The views of a scene show one set of named points, each view turned or mirrored, and shifted as a whole, with a little noise and some points left out.
(in the rows, 128 means zero)

Scene 1
View 1
Q854: [122 104 151 141 148 111 133 160 119 138 104 112 170 129 121 127 125 135
  53 152 116  80 128 120 110  96 121 100 120 144 162]
Q174: [107 119 151 148 133 102 140 172 114 109  96  94 168 116 129 118 101 126
  22 157 128  87 135 132 131  85 130  83 104 137 163]
Q589: [100  97 120 168 147 101 181 152 139  93  93 115 144 151 119 123 118 106
  23 120 132  62 124 132 126 113 139  45  87 134 161]
Q155: [113 159 181 136 115 106 113 176  91 144 113 115 161  95 137 125 113 121
  72 168 135  92 130 140 140  81 128 120 116 115 146]
Q859: [137 165 123 163 124 158 160 124 104 156 139 168 106 146 112 148 165  81
 160 120 134  66 104 149 130 147 129 138  97  72 123]
Q506: [127 134 123 156 146 134 146 149 102 151 105 127 122 128 113 129 123 103
 110 160 113  67 135 152 120 105 125 139 102 112 142]
Q145: [132 110 148 125 155 169 148 135 117 190 110 157 156 141 106 151 151 117
 126 127  94  45 109 114  94 117 115 120 119 120 124]
Q280: [108 182 154 166 114  85 131 165  91 139 125 143 107 104 132 126 128  89
 113 159 157  70 130 169 157 100 138 124  99  98 145]
Q353: [136 170 121 167 113 157 152 141  93 126 134 133 114 134 121 136 138  88
 118 138 137  96 116 158 144 133 132 144  93  72 134]
Q636: [ 98 154 135 165 133 114 175 154 110 139 103 154 106 132 119 135 127  74
 104 127 139  37 120 159 144 114 142  83  81 100 128]
Q598: [113 100 150 146 155 101 141 157 127 144 102 127 162 131 119 129 131 130
  59 143 115  59 127 120 109  97 123  85 116 150 159]
Q742: [129 189 130 180 123 105 142 126  99 165 151 191  75 134 119 144 180  73
 190 133 158  53 110 172 142 142 131 146 102  75 134]
Q456: [122 125 112 172 160 106 159 136 122 159 112 160 100 146 105 134 152  91
 131 141 123  37 125 154 114 124 127 117 101 121 148]
Q913: [126 143 156 146 121 137 144 140 110 144 130 147 153 134 126 144 152 111
  99 120 133  78 104 123 127 125 125 105 112 101 136]
Q89: [133 143 118 175 134 115 153 130 117 131 137 152 114 151 116 134 164 100
 120 125 143  77 111 147 127 139 128 119 102  99 153]
Q248: [108 138 114 178 150  95 165 145 119 140 109 156  92 141 113 129 141  82
 115 140 139  39 128 164 132 119 136 101  92 115 150]
Q467: [119 163 154 151 108 137 143 158  96 126 123 126 146 118 131 135 125 100
  81 137 141  91 115 140 144 114 135 111 100  89 137]
Q637: [139 106 126 144 147 155 137 146 111 137 113 105 164 137 112 130 125 131
  73 151 104  98 128 123 106 109 117 135 117 124 155]
Q787: [101 136 133 153 134 129 159 176 101 115  84  96 138 116 121 119  86  95
  43 158 120  73 140 152 140  88 140  98  84 113 141]
Q450: [127 133 121 152 156 133 142 151 102 165 104 136 113 126 104 130 128 101
 127 166 108  54 137 156 115 104 125 150 107 116 142]
Q442: [112 140 141 152 113 151 177 147 117 102 116 124 157 144 128 139 130  96
  47 103 138  85 105 125 142 128 141  63  87  92 132]
Q420: [119 165 161 159 109  93 119 168  95 116 131 115 144 108 138 123 124 115
  73 160 153 106 126 147 148  98 131 120 111 105 161]
Q34: [111 136 130 158 142 129 171 141 118 150 109 158 117 143 114 139 143  87
 109 120 128  40 115 144 127 125 135  88  93 107 132]
View 2
Q598: [118 161 128 148 107 155 110  69 139  95  82 164 108  98  67 111 126  95
 148 149 115 126 143 187 106 127 138 169 130 111  87]
Q450: [127 122 133 135 115 153 136 124 104  99 135 136 171 118  92 128 128  92
 143 141 131 135 138 180  84 117 122 193 117 110 105]
Q854: [119 162 124 148 115 145 113  76 136 103  85 169 109 103  65 110 122  98
 147 124 125 136 140 193 112 125 138 163 125  99  97]
Q456: [123 115 144 120 103 154 122 123 119  91 130 117 154 108  95 141 140  99
 143 199 119 112 137 156  88 128 119 204 132 127  87]
Q913: [146 139 106 131 120 144 123 115 133 129 117 149 111 119  97 129 158 136
 160 154 119 117 123 157 108 130 106 155 117 109  94]
Q742: [163  76  95  99  99 139 139 165 101 113 166 104 177 106 135 157 174 137
 171 200 143  99 108 127  66 116  86 211 135 129 100]
Q442: [115 152 107 141 139 136 114 134 128 144  97 148  52 114  81 156 163 148
 140 159 106 120 148 158 139 144 120 154 134 105  74]
Q506: [118 128 135 138 122 149 132 131 104 106 129 137 150 118  88 137 132 100
 137 138 125 135 144 179  97 124 124 188 120 106  99]
Q467: [132 132  87 142 131 134 129 141 102 140 114 152  99 113  95 144 159 141
 148 122 133 128 135 167 111 125 114 167 134 103  94]
Q353: [127 108 111 114 135 122 131 174 103 136 145 125 128 123 109 165 159 139
 148 138 138 133 127 154 106 128 105 185 121  97 103]
Q174: [ 99 163 103 163 123 137 110  92 114 114  69 172  74  91  56 127 129 108
 137 108 132 142 158 203 120 125 149 177 151  96  87]
Q636: [120 125 106 151 116 159 132 144  90 113 116 124 112  99  95 156 165 126
 134 187 113 103 156 156 101 134 117 201 153 131  71]
Q589: [ 81 158 135 143 120 138  94  99 137 104  63 148  51  87  53 149 133 110
 128 179 108 123 166 176 136 141 153 183 159 112  63]
Q787: [ 91 146 114 170 134 145 129 134  85 121  92 151  90 100  66 146 136 108
 118 117 121 142 171 194 118 130 143 192 153 104  83]
Q34: [127 129 125 137 114 161 126 130 116 109 122 126 119 114  97 146 158 120
 139 195 104 105 145 150 103 136 115 185 134 127  79]
Q420: [128 128  69 139 118 115 119 122 103 126  96 163 105  87  85 135 146 128
 162 100 161 134 129 184  99 114 127 189 154  94 103]
Q145: [152 153 151 141 117 181 136  95 136 110 138 147 153 147  99 111 146 109
 148 173  88 116 130 162 100 135 102 142  79 117 101]
Q637: [119 149 145 130 133 139 122 109 135 114 119 155 132 133  80 123 125 104
 142 116 123 150 134 186 113 127 127 154  95  89 110]
Q89: [130 110 123  99 115 123 112 136 137 112 127 124 127 109 101 153 148 127
 160 182 133 118 121 145 101 126 112 187 130 110  94]
Q248: [109 113 128 126 102 144 118 130 111  90 116 118 133  92  88 153 140 103
 139 195 126 112 146 159  95 125 131 217 155 125  80]
Q280: [137 107  68 145 105 134 138 143  76 117 119 141 134  85 103 143 160 124
 157 135 153 118 134 169  79 111 118 212 164 116  95]
View 3
Q859: [132  89 113 111 127 125 136 160  98 140 146 130  81 135 119  62  93 143
 139  75 109 145 133 141 153 151  97  82 173 137  93]
Q637: [118  70 125 144 115 166 150 153 141 138 133  88 135 116 133 142 128 127
 137 124  78 147 103 139 143 149 111 175 121 131 117]
Q913: [132  84 124 116 131 123 143 163 119 135 140 115 132 108 108 103  99 139
 163 104  79 169  94 140 163 150  97 137 135 151  91]
Q353: [121  75  82 117 129 134 128 155 109 135 143 112 100 125 108  69 100 150
 131 109 121 140 136 146 143 125  88 130 158 148  98]
Q506: [121  81 110 154 111 157 124 158 122 168 151 119 130 129 115 121 106 140
 126 100 106 128 110 144 133 146 109 138 123 133 110]
Q420: [116  69  78 124 137 134 112 140 127 147 151 120 158 107  85 116  84 161
 145 118  97 162  91 145 142 107  73 194 111 164  89]
Q854: [123  82 134 150 122 158 137 163 144 148 143 114 171 105 113 163 110 133
 150 125  69 162  76 140 143 148 106 186  97 138 115]
Q442: [138  95 108 124 145 122 148 199 130  97 130 122 165  89  98  82 105 128
 170 164 108 165 106 149 160 144 108 144 125 158 102]
Q145: [138  85 160 146 105 137 158 166 119 163 139 103 117 129 136 127 121 123
 158  80  67 149  88 133 172 191 128 103 130 131 100]
Q155: [119  59  84 148 124 128 115 139 126 177 150 100 167 112  83 128 101 158
 152 110  91 151  72 139 156 127  85 190  94 170  77]
Q450: [119  81 117 158 104 158 121 154 117 182 155 122 119 140 117 124 105 143
 120  81 104 123 110 142 134 154 110 126 127 126 110]
Q248: [125 113 121 141 128 151 107 186 113 150 166 179 144 118 100 116  69 144
 130  98 115 139 113 154 115 138 103 119 131 121 124]
Q589: [129 118 133 145 142 156 133 219 146 104 144 162 198  85 100 132  92 121
 158 172 102 159  96 153 126 142 117 166 100 133 136]
Q636: [134 108 109 145 129 123 114 196 108 152 159 163 153 112  85  84  77 142
 150 110 127 138 107 152 140 150 106 106 123 146 102]
Q598: [127  96 147 152 122 152 135 176 141 151 146 133 176 104 112 161  99 131
 156 118  68 161  72 142 143 155 112 170  96 134 118]
Q456: [127 110 138 141 119 151 120 178 112 159 160 164 122 129 116 119  80 139
 130  79  99 139 110 149 128 155 110 105 141 115 120]
Q787: [120  82  85 170 121 151 119 187 132 151 145 122 183 106  87 112 108 138
 140 157 129 125 103 149 130 135 113 171  88 156 109]
Q280: [120  84  77 134 130 124  96 148 107 174 165 148 142 121  73  94  67 169
 138  85 117 141 100 148 136 115  75 145 120 158  82]
Q34: [136 108 132 137 126 128 129 193 113 143 151 151 138 115 104  96  86 132
 153 102 107 147 106 146 147 162 116 100 132 135 108]
Q742: [128  96 104 101 130 114 105 146  81 164 171 166  74 141  98  65  55 167
 132  35 113 148 126 147 141 133  75  76 179 134  86]
Q174: [120  80 104 155 131 152 126 175 145 140 144 121 200  92  91 145 106 138
 153 157  94 155  78 147 138 130 105 205  80 154 112]
View 4
Q859: [144 171 144 155 142 150  83 149 151 129 148 168 104 123 169 117  63 120
 151  86 110 101  86 118 126 162 149  94 138 111 160]
Q589: [109 116  93 159  79 175 140  68 100 168 202 108  89 103 123 139 129 121
 169 144 202 108 146 130 164 117 155  97 163 130 103]
Q467: [103 153 123 127 117 164 145 127 139 147 170 124 112 135 160 117 110 157
 130 106 158 132 107 105 118 134 168  75 140 106 134]
Q89: [139 160 126 143 133 158 116 123 119 154 166 168  90 111 151 125  72 121
 160 105 143 100 105 132 131 169 164  96 150 117 129]
Q420: [ 98 163 116 101 125 156 185 130 117 168 167 136 105 135 153 123 109 175
 127 123 178 130 114 113 110 149 184  66 143 101 109]
Q787: [ 82 155 110 136  85 142 171 118 139 161 164  95 114 124 153 121 144 159
 145 146 188 109 139 102 146  99 149  76 134 112 123]
Q450: [131 181 131 134 117 139 154 132 169 158 117 141  69  95 151 133 104 117
 150 120 140  71 121 114 140 157 148  82 123 102 138]
Q913: [131 142 126 134 121 185 129 106 149 144 168 135  83 122 146 128  97 130
 133  90 146 129 101 113 120 156 168  79 146 107 137]
Q598: [129 132 104 127  95 189 174  75 144 168 156 114  54  97 118 148 126 117
 140 123 181 108 132 117 143 153 169  78 147 105 109]
Q145: [153 145 134 149 108 189 125  97 202 137 135 123  44  96 135 139 108  86
 135  80 121 101 106 106 133 165 151  81 131 101 154]
Q637: [ 93 160 131 125  97 166 180 106 172 165 177 115  61  87 148 126 133  99
 145  96 150  95 120 123 117 159 176  81 137 123 125]
Q742: [173 186 133 140 168 139  84 167 121 137 108 200 106 136 164 124  31 152
 149 107 115  94  86 121 131 182 150  88 138  93 148]
Q506: [120 175 129 135 113 142 153 131 161 158 135 136  78 100 151 128 111 122
 150 119 150  80 122 116 136 150 155  82 128 108 132]
Q280: [129 175 114 115 135 142 150 147 115 156 122 152 113 143 154 127  85 185
 134 137 166 115 111 106 130 145 160  72 136  88 124]
Q248: [148 160 110 151 118 143 121 119 111 161 135 159  89 107 137 137  82 130
 170 145 165  78 129 128 161 148 144  94 145 111 119]
Q353: [104 178 138 141 130 137 121 156 141 144 170 152 118 126 177 106  85 139
 148  97 131 106  96 118 117 147 160  89 137 120 145]
Q174: [ 89 136 102 117  85 169 195  87 130 175 181  97  85 112 133 134 147 147
 136 136 202 120 140 112 135 125 172  72 147 111 102]
Q854: [110 141 110 118  97 184 191  82 152 172 167 111  54  97 127 141 132 120
 137 114 178 111 129 117 128 153 177  74 146 109 110]
Q456: [156 163 118 151 121 150 118 118 137 157 126 161  71  97 137 138  81 112
 166 127 145  73 121 128 154 161 143  94 139 109 131]
Q34: [148 143 117 160 115 166 101 108 138 141 146 142  89 116 141 133  90 123
 155 120 151 102 116 115 154 138 140  90 142 108 139]
Q155: [103 161 118  97 112 167 197 121 152 161 140 114  89 133 147 129 127 174
 113 121 176 133 117  97 111 144 177  56 131  88 119]
View 5
Q442: [129 158 159 112 129 174 132 166  96 154  97 103  90 124 131 136 175 133
 144 119 118 113 117 149 155 139  62 156 142  89 157]
Q913: [147 137 125 129 132 144 111 133  86 138  97 105 122 156 130 128 146 128
 139 127 121 137 117 143 145 152  94 152 133 120 149]
Q506: [127 127 120 138 142 125 115 153  98 112  97 112 100 124 129 147  93 140
 142 117 151 117 134 142 146 139 128 175 114 143 142]
Q859: [132 171  89 167 127 107 114 107  80 130 107  79 106 172 151 160 109 150
 133 141 111  88 112 146 128 156 126 140 132 106 135]
Q787: [117 134 157 103 142 169 131 194 103 127  95 121  81  83 112 144 117 124
 148  84 161 103 129 139 157 124  92 182 129 133 158]
Q467: [128 139 137 123 142 158 115 153  81 145 110 105 110 134 125 132 127 115
 137 101 123 107 106 132 139 133  93 151 144 131 166]
Q89: [119 157 110 142 129 117 128 126  95 109 117 103 103 147 160 138 127 137
 149 136 126 133 130 140 128 146 119 136 132  94 139]
Q636: [132 183 111 117 103 148 121 144  93 114 100  91  93 115 119 153 121 131
 155  94 164  96 119 150 137 150 105 149 134  95 131]
Q450: [133 128 106 143 138 112 110 144  96 104  92 111 104 127 125 155  81 146
 144 118 157 117 137 144 143 147 138 176 105 149 133]
Q456: [133 159  95 140 113 110 119 129 104  91 100 104 100 130 140 152 107 148
 156 130 165 134 144 154 135 156 134 156 110 103 117]
Q155: [140 107 138 104 150 165 101 163  79 128 104 126 130 122 104 115 107  94
 141  78 152 134 109 118 145 131 102 158 141 171 174]
Q174: [127 110 171  89 144 179 126 193 107 122  98 140 100  87 115 115 144 108
 155  90 161 156 136 134 160 124  81 175 129 134 166]
Q589: [120 155 164  90 111 170 149 187 124 104  97 128  75  80 138 130 181 137
 172 116 167 161 157 156 159 139  75 168 125  66 134]
Q280: [122 154 105 116 126 143 113 140  77 105 124 105 117 122 124 133  87  97
 150  75 159 105 104 119 117 136 125 128 154 129 158]
Q854: [143  99 154 109 145 154 115 170 106 116  90 140 116 116 124 116 141 124
 150 118 155 177 146 139 162 138  96 180 116 143 154]
Q34: [144 170 113 128 107 134 119 137  97 119  93  94  99 132 128 153 133 145
 153 121 153 115 129 156 144 158 104 159 122  92 122]
Q637: [131  96 153 137 164 135 117 167 102 130  88 131 105 131 139 133 127 146
 138 138 125 149 148 140 163 134 105 185 107 150 155]
Q145: [176 120 111 148 127 120  91 124  93 134  67 104 124 164 116 150 130 162
 137 152 135 143 140 169 167 170 106 188  94 142 121]

Which points are out of place in each view (at most two, in the order of its rows)? Write none if all are in place.
view 1 => Q248
view 2 => Q450, Q637
view 3 => none
view 4 => Q787
view 5 => Q589

Scene 2
View 1
Q490: [137 134 103 137 102 123 154 132  80 106 116 132 133 103 154  47 144 131
 105 141 137 175  85 183 123 195 102 161 119 127 158]
Q394: [117 107  79 131 107 124 128 129  83 120 108 109 142 123 211  61 169 111
 131 141 137 172 109 173 140 185 115 145 111  88 136]
Q572: [114  85 110 116 132 120 102 107 125 113 145 113 123 107 140  50 141 121
 112 106 121 178  97 138 150 163  93 153 120 100 164]
Q383: [ 99 114 110  98  92  91 104 150 102 108 143 128 101 150 144  82 156 153
 155 105  95 141  82 146 149 173  88 169  82  89 116]
Q393: [ 66 116 131  59  94 114  85 111 131  80 150 103  52 188 137 113 151 178
 152 113  45 146  67 130 172 175 141 175  48 121 133]
Q912: [141 103  77 150 127 129 131 123  85 128 110 112 160  92 206  42 162  94
 109 142 161 194 116 175 127 184 104 139 140  90 148]
Q938: [108  92  78 137  96  94 120 154  82 128 120 122 156 127 187  56 163 107
 148 110 143 150 107 155 150 183  74 149 103  61 128]
Q106: [191 150 129  82 104 114 162 130  95 113 142 123 113  82 131  43 162 182
 122 141 154 169  62 196  80 149  63 168 155 109 101]
Q605: [111  88  94 115 140 113  75 127 120 123 149 111 108 123 184  86 167 114
 133 111 100 193 113 135 144 163 109 155 118  79 114]
Q199: [ 96 116 119  86 100 162 139  69 113  82 111  84  93 149 177  71 139 157
 111 161 101 166  72 163 153 188 163 152  83 144 186]
Q117: [184 124 132  74 118 102 134 127 111 120 157 118 114  81 119  41 162 175
 130 115 149 165  69 171  90 133  44 168 157  87  97]
Q31: [ 95 124  73 166 106  98 104 171  77 115 124 148 129 131 174  84 153  93
 124 118  98 183 115 165 155 211 115 165  88 109 145]
Q721: [116  80  92 115 120 116 109 120 104 124 130 104 141 119 188  54 165 115
 138 115 141 164 104 144 148 164  85 144 120  66 134]
Q433: [153  91  63 183 133 124 131 140  72 147 108 127 194  69 214  26 166  65
 105 130 187 201 136 178 121 186  79 135 161  69 147]
Q256: [112 101  99 117 125 119  99 119 113 112 139 113 113 120 170  71 156 123
 125 120 109 183 102 150 143 172 110 155 111  99 139]
Q259: [ 88 109 113 103 104  98  94 139 114 102 150 127  95 148 136  87 148 143
 141 102  83 156  86 136 158 175 101 170  82 101 131]
Q396: [158 116 136  90 139 155 133  70 129  97 141 101 100  84 130  41 138 152
  84 142 131 199  76 165 113 153 118 157 148 140 165]
View 2
Q433: [131 107 136  47 183 137  96 137 131 207 125  52 197 147 129 105 121  99
 214  89  68 118  33 139 135 174  89 157 157 123  93]
Q490: [135  99 142 113 186 142 117 159 103 135 106 100 133 132 125 132 128  94
 139 123 111 151  64 122 147 161  89  98 134 145 116]
Q721: [138 124 114 115 168 127 122 143 148 156 146 123 177 152 147 106 142 115
 165 132 111 136  59 110 116 156 156 153 158 137 110]
Q393: [162 154 116 231 142 154 142 158 157  74 153 190 101 141 171 130 165 135
  58 158 160 154  81  90 118 116 184 106 140 166 152]
Q256: [145 135 121 139 168 147 128 146 150 132 143 125 143 148 155 106 146 110
 135 121 124 141  52 120 128 146 126 140 149 146 125]
Q912: [131 107 124  92 182 137 117 144 124 179 124  82 172 152 132  99 132 104
 173  95  77 115  48 137 145 163  98 133 150 139 107]
Q938: [147 122 143 110 157 135  98 158 133 166 138  98 190 139 143 142 135 126
 167 132 103 137  65 104 108 157 168 140 152 124 106]
Q117: [108  89 115  75 195 105 160 168 119  87 132 157 186 161 145 106 166  77
 137 151 192 217  67 121 129 192  87 140 114 136 110]
Q31: [166 143 171 140 149 179  88 159 143 150 129  77 136 121 156 150 129 124
 130 100  99 128  49 114 125 136 123 123 148 139 129]
Q383: [154 135 143 154 150 146 117 167 143 106 142 141 153 134 160 150 153 129
 109 151 151 167  76  96 104 145 168 123 138 138 127]
Q396: [113  99  90 126 207 123 168 130 128 104 124 156 109 154 132  73 147  66
 136 134 143 161  49 137 165 159  57 119 141 162 124]
Q199: [133 114  85 198 185 131 152 140 117 122 121 157  81 148 128  96 140 108
  99 136  93 110  76 118 165 131 131  74 151 176 139]
Q394: [141 117 119 124 168 138 114 156 122 171 131  99 169 153 143 116 140 124
 143 105  82 111  66 125 133 153 140 118 146 144 118]
Q605: [152 149 121 137 155 152 128 142 175 136 160 126 167 159 175  94 157 122
 133 109 129 135  42 124 113 142 134 168 153 144 126]
Q259: [157 144 140 167 150 153 118 156 155 103 148 145 131 127 159 142 147 118
 112 147 151 164  65  96 113 137 157 129 146 144 133]
Q572: [136 126 119 130 176 137 130 126 160 125 140 137 129 137 144 102 135  86
 163 148 135 156  44 107 133 147 118 153 163 142 118]
Q106: [109  74 124  75 200 107 155 183  86 100 114 139 187 165 137 119 164  87
 120 134 170 200  79 132 137 198  76 106  99 140 110]
View 3
Q490: [105 175 129 125 143 153 124 128 121 151 143 133  80 197 105 149 107 136
 148 160 133 173  78 118  90 125 111 132  86 186 141]
Q394: [110 203  91 129 128 142 119 119  99 139 133 107 116 163 125 120 110 124
 139 165 123 135 126 148  90 123 113 147  92 175 127]
Q393: [154  79 142 215 118 110 188 107  57 170 199  74  82 141 123 100  32 137
  76 160 158  92  86  87 162 104 124 167  98 162  86]
Q106: [105 168 195  97 120 129 123 138 123 159 172 169 121 159  74 179 108 115
 127 177 119 187  18 118  77 114  65 161 130 160 119]
Q199: [131 166  98 195 144 164 162 113  97 196 205 124 102 165 164 108  64 131
 133 169 137 145  68 107  94 109 171 150  61 194 104]
Q117: [105 141 197 104 118 114 140 147 118 161 172 159 132 140  72 180 120 135
 120 161  98 165  45 108  88 110  59 175 149 148 121]
Q383: [128 114 139 155 112 116 151 118  78 141 154  83  87 152  93 120  78 142
 100 167 139 120 100 105 135 120  95 151 119 160 114]
Q256: [117 154 125 149 139 121 147 127 107 155 155 119 111 161 123 136  99 142
 132 142 113 115 123 122 111 105 109 162  92 165 120]
Q433: [ 79 230  88  77 147 146  94 140 142 123  91 134 126 179 110 154 170 147
 181 142  82 153 166 163  61 126  91 145  98 174 166]
Q572: [109 128 127 150 143 130 158 138 119 169 158 124 110 158 118 145 119 173
 141 135  95 128 125 103 101 110 117 167 104 167 136]
Q721: [107 166 107 131 121 130 136 132 101 149 141 101 128 137 115 123 126 154
 132 160  98 120 137 132  90 116 100 165 121 160 130]
Q912: [ 93 217  97 111 143 142 110 131 126 142 124 132 123 173 121 143 137 134
 162 151 104 146 131 148  75 118 110 148  85 178 142]
Q259: [130 104 138 168 127 119 162 119  83 151 159  88  81 160 104 121  76 149
 107 149 137 110 111 100 141 114 108 157 106 163 116]
Q938: [108 165 101 116 112 138 123 125  89 122 115  80 102 154  96 115 124 151
 129 169 115 132 142 136 100 133  90 146 125 163 141]
Q396: [108 156 155 150 159 140 160 142 140 204 201 183 125 169 132 172 103 146
 153 140 101 160  55  99  76  94 129 170  82 177 120]
View 4
Q106: [ 73 114 122 155  54  60 118  98 109 101 106 170 151 152  96 146 116  70
 131 133  93 132  55 170 153 177 132 161 181  89  85]
Q721: [124 151 167 143 129  89 119  76 110 157 128 117 158 131 128 104 140 130
 125  91  89 141 125 137 138 124 123 133 159  94 158]
Q396: [ 90 127 104  99  97 119 110  73  82 114 108 116 144 136 139 156 169  65
  86 114  96 145  34 186 154 149 139 120 158 124 111]
Q433: [126 176 145 207 108 114  85 119 161 202 120 123 143  98 117 128 164 139
 100  35  66 138 118 153 145 164  44 159 148 109 140]
Q490: [136 147  97 157 100  57  94 114 105 124 134 150 147 129 115 138 156  96
 108  68 107 104 105 150 141 157 112 151 149 132 114]
Q912: [120 169 142 172 119 108 101 107 137 167 124 122 152 118 127 134 163 128
 103  59  78 127 113 160 142 156  96 153 138 125 130]
Q605: [140 125 149 138 146 103 127  50 114 137  98 111 153 133 145 121 136 134
 139 135  86 132 133 152 144 107 121 120 136 120 165]
Q31: [184 141  97 157 149  56 100  93 111 133 129 136 147 126 133 123 152 133
 129  86 111  95 164 130 136 119 106 133 121 154 154]
Q117: [ 77 102 134 148  63  66 121  75 106 115  97 155 147 144  98 126 107  75
 137 151  87 153  61 157 159 155 116 139 189  67 111]
Q256: [134 133 131 128 136  91 117  68  97 131 119 120 152 136 139 125 149 114
 124 113  98 125 118 151 143 120 130 121 142 125 152]
Q572: [129 132 121 115 127  93 106  67  83 143 122 110 142 125 134 112 156 104
 107 108  98 149  92 143 145 114 113 106 162 104 157]
Q383: [147 115 133 124 131  38 127  64  74 103 129 144 157 149 120 100 120 114
 150 134 122 114 140 124 139 108 156 123 157 104 156]

Which points are out of place in each view (at most two, in the order of its rows)? Write none if all are in place.
view 1 => none
view 2 => Q117
view 3 => Q393
view 4 => Q490
